Each row is a point on a tangle of strands that fork and nearly touch. The rows are in no order.
Two points are linked if the straight distance between their rows is under 0.541. Some points are linked to none.
z233: |  .08 |  .06 |  .27 | -.17 |  .07 |  .24 | -.11 | -.18 | -.25 |  .23 | -.04 | -.26 |  .32 | -.04 |  .21 |  .13 | -.49 | -.09 |  .02 | -.24 |  .09 | -.05 |  .13 |
z376: |  .07 | -.13 |  .38 |  .16 |  .11 |  .09 | -.13 | -.09 | -.13 |  .24 | -.06 | -.23 |  .14 |  .03 |  .02 | -.07 | -.29 | -.14 | -.06 |  .07 |  .03 | -.03 |  .14 |
z260: | -.07 |  .13 | -.17 | -.01 | -.12 |  .25 | -.07 | -.20 | -.17 |  .08 |  .02 | -.13 |  .13 | -.04 |  .14 | -.10 | -.01 | -.04 |  .18 | -.34 | -.02 | -.08 |  .06 |
z627: | -.01 |  .15 | -.08 | -.07 | -.11 |  .02 |  .07 |  .24 |  .14 | -.05 |  .01 |  .16 | -.19 |  .00 | -.23 |  .19 |  .27 |  .13 | -.10 |  .03 | -.22 |  .21 | -.10 |
z308: | -.01 |  .19 | -.30 | -.24 |  .03 |  .04 | -.18 |  .11 |  .05 |  .03 |  .10 | -.20 | -.18 |  .04 |  .26 | -.18 | -.12 | -.05 | -.04 | -.15 | -.04 |  .11 | -.07 |
z702: |  .11 | -.10 |  .09 |  .21 |  .05 |  .13 |  .04 |  .29 | -.03 | -.10 | -.03 |  .09 | -.10 |  .13 | -.20 |  .01 | -.12 |  .16 |  .20 |  .15 |  .18 |  .25 | -.21 |
z160: |  .03 |  .10 | -.13 | -.07 | -.26 |  .24 |  .03 |  .10 | -.14 |  .04 |  .13 |  .08 |  .03 |  .20 |  .09 |  .00 | -.20 |  .04 |  .17 | -.11 |  .19 |  .00 | -.07 |
z692: |  .04 |  .22 |  .03 |  .04 | -.15 |  .24 | -.03 | -.03 | -.17 |  .07 |  .09 | -.03 |  .03 |  .06 |  .20 | -.01 | -.14 |  .01 |  .22 | -.19 |  .02 | -.10 | -.01 |
z668: | -.08 | -.28 |  .18 |  .20 |  .09 | -.01 |  .18 | -.01 | -.14 | -.06 |  .11 |  .29 | -.09 | -.15 |  .13 |  .11 |  .14 |  .20 | -.05 |  .00 | -.05 | -.06 |  .14 |
z331: |  .10 | -.16 | -.03 | -.15 | -.04 |  .22 | -.09 |  .24 | -.17 | -.03 |  .05 |  .21 | -.08 |  .26 | -.02 | -.20 | -.27 |  .05 |  .06 |  .08 |  .28 |  .27 | -.29 |
z882: | -.08 | -.17 |  .04 |  .00 |  .00 | -.08 |  .05 |  .01 |  .03 | -.14 | -.01 |  .23 | -.17 | -.20 | -.07 |  .00 |  .29 |  .10 | -.17 | -.04 | -.23 |  .04 | -.11 |
z365: |  .03 |  .05 |  .33 |  .00 |  .11 | -.28 | -.04 | -.09 |  .19 |  .16 | -.05 | -.30 |  .28 |  .02 | -.01 | -.09 | -.23 | -.33 | -.14 |  .18 | -.21 | -.14 |  .18 |
z652: | -.03 |  .07 | -.08 | -.25 | -.17 |  .35 | -.18 | -.14 | -.13 | -.10 |  .07 |  .21 | -.09 |  .01 |  .16 | -.24 | -.21 |  .07 |  .16 | -.15 | -.01 |  .18 | -.24 |
z100: | -.13 | -.16 | -.05 |  .10 |  .00 |  .00 |  .12 | -.08 | -.12 | -.02 |  .04 |  .19 | -.06 | -.11 |  .19 |  .08 |  .30 |  .02 |  .08 |  .09 |  .02 | -.11 |  .05 |
z302: | -.02 |  .08 |  .13 | -.09 |  .19 | -.37 | -.10 | -.21 |  .21 |  .15 | -.15 | -.40 |  .43 | -.03 | -.09 | -.11 | -.18 | -.31 | -.28 |  .09 | -.05 | -.33 |  .14 |
z975: | -.03 |  .03 |  .26 |  .12 | -.02 | -.12 |  .14 |  .07 |  .00 |  .11 | -.16 | -.02 |  .21 | -.10 | -.10 |  .11 |  .34 |  .13 | -.02 | -.11 | -.20 | -.23 |  .21 |
z648: |  .01 |  .21 |  .13 |  .07 |  .10 |  .31 | -.14 | -.08 | -.21 |  .20 |  .01 | -.41 |  .15 | -.08 |  .21 |  .02 | -.14 | -.13 |  .19 |  .19 |  .27 | -.09 |  .14 |
z408: |  .19 | -.22 |  .11 |  .00 | -.02 |  .13 | -.15 |  .21 |  .00 | -.04 |  .12 |  .10 | -.17 |  .22 | -.01 | -.11 | -.25 | -.18 | -.04 |  .10 |  .19 |  .20 | -.13 |
z597: |  .03 |  .05 |  .28 |  .07 | -.04 | -.02 | -.09 | -.11 | -.18 |  .20 | -.10 |  .16 |  .06 | -.02 |  .02 | -.12 | -.08 |  .13 |  .00 |  .00 | -.08 | -.10 |  .00 |
z798: | -.09 | -.09 | -.10 |  .18 |  .22 | -.15 |  .10 | -.36 |  .23 | -.14 | -.14 | -.17 |  .33 | -.10 | -.13 |  .15 |  .43 | -.09 | -.08 |  .07 |  .08 | -.13 |  .15 |
z194: |  .14 |  .20 |  .11 | -.12 | -.04 |  .18 | -.15 | -.13 | -.08 |  .06 |  .14 | -.15 |  .07 |  .09 |  .29 |  .05 | -.46 |  .04 |  .12 | -.25 |  .19 |  .21 | -.01 |
z99: | -.12 | -.18 | -.13 |  .02 | -.31 |  .31 |  .06 |  .02 | -.17 | -.27 |  .17 |  .20 | -.15 | -.10 | -.08 | -.01 | -.08 |  .18 |  .21 | -.16 | -.01 | -.06 | -.22 |
z969: | -.03 |  .09 | -.25 | -.13 |  .06 | -.03 | -.10 | -.17 | -.04 |  .03 | -.09 | -.19 | -.19 | -.07 |  .19 | -.26 | -.08 | -.01 | -.17 | -.14 | -.11 |  .01 | -.06 |
z997: | -.07 |  .12 |  .01 |  .01 |  .05 | -.12 | -.11 | -.14 |  .04 |  .13 |  .02 | -.18 |  .15 |  .13 |  .11 | -.06 |  .10 | -.25 | -.05 |  .07 |  .02 | -.18 |  .14 |
z245: |  .06 | -.06 |  .25 |  .03 | -.06 | -.28 |  .04 |  .09 |  .05 |  .19 |  .05 |  .18 |  .05 |  .19 | -.01 |  .03 | -.47 | -.14 |  .12 | -.12 | -.06 |  .02 |  .09 |
z659: | -.07 |  .16 | -.09 |  .11 | -.01 |  .19 | -.08 | -.19 | -.11 |  .07 | -.16 | -.26 |  .04 | -.15 |  .11 | -.03 |  .18 | -.07 |  .19 |  .12 | -.06 | -.08 |  .03 |
z623: |  .03 | -.43 |  .06 |  .05 |  .01 |  .03 |  .09 |  .21 | -.09 | -.22 | -.03 |  .40 | -.14 |  .05 | -.22 |  .08 | -.22 |  .18 | -.10 |  .02 |  .11 |  .24 | -.34 |
z942: |  .12 | -.02 |  .20 |  .20 |  .02 |  .08 | -.09 |  .08 |  .17 | -.01 |  .17 | -.19 | -.03 |  .19 | -.01 |  .03 | -.06 | -.21 |  .06 |  .21 |  .15 |  .12 |  .01 |
z595: |  .05 | -.29 |  .17 |  .13 |  .16 | -.18 |  .25 |  .08 |  .05 | -.09 | -.01 |  .28 | -.14 | -.09 |  .07 |  .23 |  .06 |  .30 | -.06 | -.17 | -.04 |  .12 |  .05 |
z611: | -.07 |  .38 | -.32 | -.11 |  .10 |  .11 | -.13 | -.43 |  .07 |  .05 | -.04 | -.46 |  .29 | -.22 |  .10 |  .06 |  .00 | -.21 | -.02 | -.01 |  .11 | -.15 |  .06 |
z431: | -.12 |  .04 | -.33 |  .11 | -.06 |  .12 |  .07 | -.05 |  .09 | -.03 |  .01 |  .04 | -.01 | -.20 | -.14 | -.06 |  .38 |  .12 |  .19 | -.04 | -.25 |  .02 |  .09 |
z448: |  .04 |  .14 |  .10 |  .10 |  .05 | -.05 | -.07 |  .19 |  .13 |  .05 |  .09 | -.16 | -.07 |  .16 |  .01 | -.04 |  .02 | -.08 |  .02 |  .15 | -.04 |  .04 | -.04 |
z811: | -.08 |  .19 | -.05 |  .05 |  .04 |  .26 | -.07 |  .06 | -.10 |  .01 | -.01 |  .00 | -.16 | -.05 |  .14 | -.04 |  .12 |  .00 |  .44 |  .27 |  .03 |  .07 | -.08 |
z918: |  .10 | -.14 |  .16 |  .10 | -.21 |  .21 | -.02 | -.08 | -.29 | -.10 | -.11 |  .01 | -.16 |  .02 |  .03 | -.04 | -.15 |  .09 |  .01 | -.09 |  .09 | -.03 | -.22 |
z141: | -.12 | -.11 | -.16 |  .04 |  .04 |  .04 |  .17 | -.02 |  .01 | -.17 |  .06 |  .23 | -.11 | -.23 |  .12 |  .25 |  .52 |  .19 |  .13 |  .17 | -.01 |  .01 |  .07 |
z102: | -.04 | -.08 |  .18 |  .03 | -.04 | -.44 |  .13 |  .11 |  .13 |  .23 |  .00 |  .06 |  .02 |  .16 |  .01 |  .01 | -.19 | -.15 |  .01 | -.13 | -.19 | -.08 |  .21 |
z434: | -.04 |  .13 | -.20 |  .07 |  .04 | -.23 |  .06 |  .17 |  .37 | -.08 |  .04 | -.32 |  .01 |  .12 | -.11 | -.06 |  .20 | -.12 | -.17 |  .06 | -.04 | -.01 |  .01 |
z729: | -.11 | -.27 |  .00 | -.05 |  .07 | -.05 |  .11 |  .12 |  .02 | -.27 |  .04 |  .45 | -.16 | -.30 | -.18 |  .15 |  .22 |  .26 | -.15 | -.03 | -.28 |  .20 | -.10 |
z593: |  .25 | -.09 |  .37 |  .29 |  .06 |  .02 | -.01 |  .17 | -.04 | -.07 | -.05 |  .04 | -.06 |  .08 | -.15 |  .05 | -.19 |  .13 |  .08 |  .22 |  .24 |  .10 | -.04 |
z881: | -.12 | -.11 | -.05 | -.05 |  .00 | -.33 |  .07 | -.43 |  .03 |  .19 | -.16 |  .03 |  .28 | -.16 | -.09 |  .08 |  .03 | -.20 | -.31 | -.07 | -.12 | -.35 |  .35 |
z106: |  .14 | -.21 |  .16 |  .00 |  .15 | -.07 |  .16 |  .41 |  .19 | -.14 |  .13 |  .25 | -.12 |  .17 | -.07 |  .31 |  .06 |  .04 | -.13 |  .12 |  .13 |  .30 | -.05 |
z47: | -.01 | -.14 |  .11 |  .00 |  .18 | -.42 |  .04 | -.14 |  .14 |  .06 | -.10 | -.01 |  .03 | -.06 |  .07 | -.14 |  .17 | -.13 | -.22 |  .08 | -.12 | -.04 |  .17 |
z286: |  .08 | -.25 |  .06 |  .02 | -.05 | -.06 | -.02 |  .04 | -.12 | -.08 | -.06 |  .30 | -.23 |  .06 | -.11 | -.01 | -.43 |  .06 | -.13 | -.01 |  .04 |  .19 | -.30 |
z526: | -.01 | -.03 | -.14 | -.22 | -.02 |  .21 | -.15 |  .11 | -.10 | -.06 |  .04 |  .20 | -.16 |  .13 |  .09 | -.29 | -.22 |  .09 |  .08 | -.06 |  .06 |  .24 | -.30 |
z732: | -.02 |  .33 | -.18 |  .03 | -.07 |  .30 | -.12 |  .13 | -.10 |  .07 |  .06 |  .10 | -.08 |  .10 |  .02 | -.17 | -.02 |  .09 |  .37 |  .10 |  .02 |  .18 | -.13 |
z486: | -.04 |  .26 |  .07 |  .04 |  .09 |  .14 | -.12 | -.14 | -.15 |  .18 | -.04 | -.37 |  .14 | -.03 |  .14 | -.03 | -.01 | -.13 |  .05 |  .08 |  .06 | -.15 |  .08 |
z651: |  .02 | -.34 |  .03 | -.09 |  .06 | -.08 |  .13 |  .31 |  .14 | -.10 |  .02 |  .15 | -.14 |  .20 | -.08 |  .10 |  .07 | -.05 | -.14 |  .08 |  .00 |  .28 | -.14 |
z937: | -.11 |  .08 | -.30 |  .08 |  .07 | -.05 | -.01 | -.07 |  .16 |  .00 | -.02 | -.11 |  .09 |  .00 | -.10 | -.14 |  .36 | -.06 |  .07 | -.03 | -.16 |  .00 |  .09 |
z228: |  .17 |  .03 |  .32 |  .18 |  .20 | -.21 |  .12 |  .27 |  .28 | -.06 |  .12 | -.23 |  .06 |  .06 |  .01 |  .15 |  .19 | -.05 | -.15 |  .13 | -.06 |  .07 |  .19 |
z26: |  .16 | -.16 |  .15 |  .11 | -.04 |  .13 |  .08 |  .22 | -.05 | -.28 | -.05 |  .18 | -.05 | -.02 | -.28 |  .15 | -.06 |  .28 |  .08 |  .26 |  .35 |  .28 | -.33 |
z567: |  .03 |  .04 |  .31 |  .15 |  .08 | -.19 |  .18 |  .19 |  .16 |  .12 |  .00 | -.17 |  .07 |  .00 | -.02 |  .17 |  .23 |  .07 | -.14 | -.02 | -.06 | -.13 |  .24 |
z84: |  .03 |  .18 | -.18 | -.07 | -.21 |  .04 | -.06 | -.07 | -.06 |  .09 | -.04 |  .07 | -.12 | -.11 |  .00 | -.11 |  .15 |  .03 | -.11 | -.16 | -.17 | -.14 |  .05 |
z72: | -.10 |  .07 | -.11 | -.04 |  .00 | -.17 |  .05 | -.41 |  .05 |  .20 | -.09 | -.28 |  .37 | -.05 | -.06 |  .11 | -.07 | -.26 | -.25 | -.13 |  .01 | -.29 |  .19 |
z18: |  .06 |  .04 |  .12 |  .10 | -.12 | -.06 | -.01 | -.02 | -.01 |  .04 |  .05 |  .23 |  .07 |  .23 | -.06 |  .05 | -.48 |  .06 |  .09 | -.09 |  .11 |  .06 | -.03 |
z547: | -.03 |  .06 | -.17 | -.07 | -.28 |  .13 |  .06 |  .26 | -.02 | -.03 |  .05 |  .02 | -.10 |  .22 | -.02 | -.04 |  .09 | -.06 |  .15 | -.04 |  .07 | -.04 | -.10 |
z812: |  .08 |  .26 |  .11 | -.10 | -.07 |  .30 | -.10 | -.13 | -.20 |  .12 |  .03 | -.22 |  .19 | -.01 |  .25 |  .13 | -.32 |  .03 |  .19 | -.24 |  .18 | -.07 |  .09 |
z137: |  .05 | -.10 |  .04 |  .03 |  .11 |  .06 |  .18 |  .13 |  .13 | -.18 |  .03 |  .22 | -.09 |  .00 |  .09 |  .17 |  .38 |  .09 |  .09 |  .14 | -.01 |  .20 |  .02 |
z454: | -.07 |  .02 |  .23 |  .11 | -.04 | -.03 |  .02 | -.12 | -.14 |  .15 | -.15 |  .07 |  .15 | -.07 | -.01 | -.09 |  .13 |  .18 | -.09 | -.07 | -.20 | -.28 |  .13 |
z505: | -.16 | -.04 | -.19 | -.11 | -.07 |  .02 | -.02 |  .20 | -.17 |  .00 |  .01 |  .42 | -.30 | -.08 | -.14 |  .05 | -.18 |  .27 | -.11 |  .00 | -.02 |  .14 | -.22 |
z824: |  .16 | -.19 |  .25 |  .10 |  .09 | -.21 |  .13 |  .38 |  .19 | -.06 |  .07 |  .24 | -.17 |  .18 | -.06 |  .11 | -.27 |  .13 | -.05 |  .11 |  .14 |  .27 |  .04 |
z6: | -.01 |  .11 | -.05 | -.15 |  .03 | -.33 | -.07 | -.12 |  .20 |  .19 |  .05 | -.15 |  .11 | -.01 |  .13 | -.12 | -.32 | -.26 | -.03 | -.22 | -.19 | -.03 |  .22 |
z306: |  .11 | -.14 |  .15 |  .09 | -.14 |  .04 |  .07 |  .03 | -.21 |  .01 | -.08 | -.13 | -.18 |  .04 |  .11 | -.01 |  .03 | -.04 | -.04 | -.02 |  .04 | -.07 | -.05 |
z338: | -.04 |  .04 | -.02 |  .03 | -.03 |  .13 |  .13 |  .22 | -.05 | -.14 |  .03 |  .33 | -.11 | -.09 | -.06 |  .17 |  .30 |  .22 |  .25 |  .26 |  .10 |  .21 | -.12 |
z605: | -.05 | -.08 |  .01 |  .04 |  .12 | -.36 |  .09 |  .01 |  .17 |  .23 |  .00 | -.15 |  .15 |  .08 |  .01 | -.11 | -.17 | -.17 | -.01 | -.13 | -.20 | -.06 |  .30 |
z558: | -.08 |  .09 | -.04 | -.27 |  .17 | -.23 | -.10 | -.38 |  .03 |  .24 | -.16 | -.37 |  .48 | -.11 | -.09 |  .02 | -.23 | -.34 | -.33 |  .04 |  .05 | -.31 |  .11 |
z85: |  .04 | -.13 |  .08 | -.03 |  .05 | -.22 |  .09 | -.17 |  .17 | -.08 | -.11 |  .13 | -.02 | -.12 |  .02 | -.03 |  .36 | -.01 | -.21 | -.04 | -.28 | -.10 |  .06 |
z748: | -.02 |  .16 |  .01 | -.14 | -.14 | -.18 | -.03 | -.04 | -.01 |  .07 |  .02 | -.15 |  .04 |  .13 |  .12 | -.13 |  .12 | -.09 | -.13 | -.01 | -.01 | -.31 |  .14 |
z549: |  .02 |  .02 | -.06 |  .07 | -.24 |  .04 |  .04 |  .10 | -.10 | -.05 |  .09 |  .31 | -.02 |  .18 | -.04 |  .06 | -.24 |  .08 |  .10 | -.18 |  .15 |  .14 | -.15 |
z617: | -.01 |  .20 | -.23 | -.16 |  .00 | -.38 | -.10 | -.14 |  .21 |  .20 | -.07 | -.10 |  .09 | -.01 |  .02 | -.26 | -.09 | -.12 | -.12 | -.22 | -.26 | -.04 |  .15 |
z962: |  .08 | -.16 |  .18 | -.05 | -.05 |  .10 |  .18 |  .33 |  .04 | -.34 | -.04 |  .40 |  .03 |  .03 | -.30 |  .18 |  .09 |  .33 |  .10 |  .12 |  .22 |  .29 | -.37 |
z315: |  .00 |  .24 | -.07 | -.04 | -.06 | -.17 | -.04 | -.03 |  .09 |  .05 | -.04 | -.09 |  .06 | -.05 | -.03 | -.11 |  .41 | -.02 | -.10 |  .12 | -.07 | -.39 |  .19 |
z598: |  .17 |  .14 |  .31 |  .21 | -.05 |  .14 | -.08 |  .11 | -.17 |  .02 | -.01 | -.09 | -.10 |  .13 | -.03 |  .02 | -.26 |  .04 |  .11 |  .07 |  .30 | -.01 |  .00 |
z909: | -.05 | -.07 | -.02 | -.02 | -.04 |  .08 |  .01 |  .18 | -.22 |  .03 | -.02 |  .26 | -.31 | -.01 | -.02 | -.05 | -.05 |  .23 |  .07 |  .07 |  .05 | -.01 | -.19 |
z864: |  .04 |  .07 |  .31 |  .02 |  .05 | -.13 | -.15 | -.03 |  .00 |  .18 |  .02 | -.26 |  .15 |  .11 |  .09 | -.06 | -.35 | -.24 | -.10 |  .01 | -.06 | -.09 |  .18 |
z407: |  .09 | -.25 |  .22 |  .05 |  .06 | -.26 |  .19 |  .19 |  .06 |  .03 |  .01 |  .20 | -.18 |  .05 | -.03 |  .14 | -.14 |  .11 | -.05 |  .02 |  .06 |  .04 |  .04 |
z240: |  .17 |  .12 | -.10 | -.25 |  .01 |  .15 | -.15 |  .09 | -.07 | -.03 |  .15 | -.03 | -.05 |  .14 |  .25 |  .00 | -.46 |  .08 |  .15 | -.22 |  .26 |  .19 | -.15 |
z941: |  .02 | -.35 | -.02 |  .07 |  .03 |  .05 |  .12 |  .20 |  .07 | -.20 |  .01 |  .30 | -.12 |  .10 | -.14 |  .09 | -.02 |  .08 | -.03 | -.07 | -.09 |  .31 | -.22 |
z310: |  .01 |  .02 | -.03 |  .11 |  .22 | -.22 |  .11 |  .21 |  .38 | -.10 |  .05 | -.19 |  .03 |  .11 | -.04 |  .05 |  .32 | -.08 | -.18 |  .09 | -.09 |  .10 |  .12 |
z108: | -.03 |  .25 | -.25 | -.21 |  .04 |  .10 | -.16 | -.42 |  .09 |  .06 |  .06 | -.31 |  .21 | -.21 |  .18 |  .05 | -.10 | -.12 | -.01 | -.26 | -.01 | -.02 |  .14 |
z429: |  .05 | -.02 |  .13 |  .06 |  .08 | -.18 |  .10 | -.15 |  .06 | -.09 | -.17 | -.33 |  .08 | -.02 | -.02 |  .05 |  .32 | -.13 | -.23 |  .17 |  .10 | -.27 |  .10 |
z676: | -.08 | -.08 | -.20 |  .07 |  .01 | -.20 |  .15 | -.33 |  .26 | -.21 | -.01 |  .02 |  .18 | -.15 | -.13 |  .12 |  .51 | -.07 | -.08 | -.01 |  .00 | -.13 |  .15 |
z279: | -.05 |  .19 | -.38 |  .07 |  .11 | -.16 | -.05 | -.11 |  .29 | -.05 |  .01 | -.25 |  .15 |  .06 | -.18 | -.10 |  .25 | -.16 | -.02 |  .01 | -.06 | -.14 |  .10 |
z650: | -.12 |  .07 | -.18 |  .09 |  .14 | -.08 |  .02 | -.47 |  .14 |  .03 | -.08 | -.18 |  .33 | -.10 | -.16 |  .07 |  .28 | -.23 | -.05 |  .11 |  .10 | -.26 |  .11 |
z973: | -.06 |  .11 | -.36 | -.15 | -.05 |  .22 | -.05 | -.31 | -.05 | -.01 |  .03 | -.19 |  .04 | -.23 |  .27 | -.01 |  .02 |  .01 |  .13 | -.28 | -.03 | -.05 |  .05 |
z90: | -.01 | -.14 |  .08 |  .11 | -.15 |  .31 |  .01 | -.15 | -.25 | -.23 |  .01 |  .02 | -.03 | -.07 | -.02 | -.10 | -.12 |  .04 |  .17 | -.17 | -.07 | -.08 | -.16 |
z40: | -.09 | -.18 | -.33 | -.13 |  .00 |  .00 |  .00 | -.05 | -.16 | -.03 |  .01 | -.03 | -.25 | -.09 |  .11 | -.17 | -.03 |  .05 | -.18 | -.15 | -.12 | -.01 | -.15 |
z982: |  .02 |  .20 |  .07 |  .01 |  .00 | -.10 |  .01 | -.15 |  .07 | -.08 | -.09 | -.30 |  .17 | -.02 | -.04 | -.04 |  .46 | -.09 | -.06 |  .15 |  .07 | -.35 |  .12 |
z479: | -.22 | -.01 | -.27 | -.14 | -.06 |  .22 |  .00 |  .30 | -.15 | -.09 |  .02 |  .29 | -.17 | -.09 | -.22 |  .05 |  .19 |  .33 |  .16 |  .11 | -.17 |  .21 | -.24 |
z877: |  .10 | -.06 |  .36 |  .03 |  .08 |  .16 | -.14 | -.10 | -.27 |  .21 | -.12 | -.19 |  .24 |  .04 |  .04 |  .06 | -.57 | -.09 |  .02 | -.09 |  .19 |  .01 |  .10 |
z145: | -.09 | -.20 | -.29 | -.22 |  .05 |  .04 | -.09 |  .16 | -.07 | -.05 | -.04 |  .02 | -.23 |  .02 | -.08 | -.12 |  .06 |  .01 | -.08 | -.04 | -.19 |  .14 | -.26 |
z506: | -.21 | -.23 | -.17 | -.18 |  .01 | -.04 |  .02 |  .24 | -.09 | -.05 |  .06 |  .46 | -.31 | -.20 | -.28 |  .10 |  .01 |  .32 | -.18 | -.02 | -.24 |  .16 | -.17 |
z802: | -.18 |  .03 | -.13 | -.13 | -.17 |  .28 |  .12 |  .30 | -.11 | -.20 |  .08 |  .43 | -.13 | -.15 | -.23 |  .19 |  .25 |  .33 |  .23 |  .25 | -.04 |  .14 | -.21 |
z636: |  .10 | -.04 | -.36 | -.05 |  .06 | -.27 |  .21 | -.22 |  .36 | -.24 |  .05 |  .05 |  .06 | -.21 | -.17 |  .12 |  .55 |  .17 | -.22 | -.10 | -.02 | -.13 |  .20 |
z888: |  .13 |  .18 |  .16 |  .15 |  .03 |  .23 | -.11 |  .07 | -.24 |  .06 |  .04 | -.26 | -.13 |  .01 |  .12 |  .02 | -.08 | -.03 |  .20 |  .23 |  .30 | -.06 |  .04 |
z796: |  .09 | -.12 |  .24 |  .12 |  .03 | -.09 | -.03 | -.03 | -.07 | -.04 | -.14 | -.26 | -.10 |  .03 |  .05 |  .00 |  .11 | -.18 | -.15 |  .15 |  .11 | -.15 |  .11 |
z700: | -.04 | -.10 | -.06 | -.10 |  .09 | -.44 |  .06 | -.37 |  .12 |  .08 | -.14 | -.03 |  .09 | -.02 |  .02 | -.09 |  .02 | -.19 | -.25 | -.07 | -.13 | -.24 |  .22 |
z197: | -.14 |  .05 | -.30 | -.16 | -.34 |  .36 |  .07 | -.01 | -.20 | -.10 |  .22 |  .34 | -.13 | -.21 | -.12 | -.03 | -.05 |  .23 |  .19 | -.20 | -.08 | -.03 | -.19 |
z816: | -.13 |  .01 | -.30 | -.01 | -.09 |  .20 | -.05 |  .10 | -.05 | -.03 | -.03 |  .19 | -.14 | -.17 | -.16 | -.11 |  .21 |  .21 |  .15 | -.08 | -.25 |  .07 | -.07 |
z784: |  .04 | -.03 |  .18 |  .05 | -.06 | -.06 | -.05 |  .05 | -.13 |  .01 | -.14 |  .29 | -.16 |  .04 | -.05 | -.15 | -.07 |  .17 | -.03 |  .00 | -.17 |  .03 | -.16 |
z696: | -.02 |  .04 | -.05 | -.04 | -.08 |  .00 | -.05 |  .16 |  .06 |  .04 |  .05 |  .05 | -.04 |  .21 |  .02 | -.04 |  .15 | -.08 |  .05 |  .03 | -.05 |  .07 | -.06 |
z712: |  .17 | -.12 |  .21 |  .14 |  .01 |  .04 | -.14 |  .16 |  .14 | -.02 |  .22 | -.05 | -.15 |  .32 |  .05 | -.05 | -.34 | -.31 | -.10 |  .21 |  .13 |  .17 |  .05 |
z174: |  .11 |  .16 | -.14 | -.25 |  .08 |  .11 | -.16 |  .20 |  .01 |  .07 |  .23 | -.17 | -.15 |  .06 |  .31 | -.18 | -.39 |  .03 |  .03 | -.14 |  .12 |  .19 | -.06 |
z999: | -.05 |  .21 | -.12 |  .07 |  .02 |  .23 | -.08 | -.11 |  .02 |  .08 | -.03 | -.19 |  .01 | -.04 |  .14 | -.10 |  .20 | -.13 |  .37 |  .34 |  .08 | -.07 |  .07 |
z687: | -.18 |  .22 | -.22 |  .03 |  .09 |  .07 | -.10 | -.44 |  .04 |  .06 | -.13 | -.35 |  .37 | -.14 | -.05 |  .11 |  .15 | -.27 |  .01 |  .13 |  .11 | -.14 |  .11 |

A fork is a point with three links, a tip a point with one. Leave the first point through the second and follow the links. Name the first fork or tip that comes.
z652; z526 => z160
z636; z676 => z692
z260; z973 => z636
z812; z194 => z145
z997; z748 => z197
z595; z407 => z286
z228; z567 => z812
z547; z696 => z652

Follow the links from the first point to the second, and from the first to the third. Name the last point that the two ways share.
z85; z526; z174 => z812
z973; z729; z145 => z812
z942; z233; z617 => z160
z598; z732; z918 => z486
z376; z605; z331 => z160
z90; z811; z962 => z486
z687; z72; z245 => z692
z712; z506; z798 => z692

A fork is a point with three links. Follow the links from the first point to the second and name the forks in between, in order.
z315; z962 => z486
z692; z975 => z812
z308; z712 => z812 z692 z160
z102; z376 => z160 z692 z812
z260; z302 => z692 z812
z365; z611 => z812 z692
z605; z611 => z160 z692
z611; z408 => z692 z160
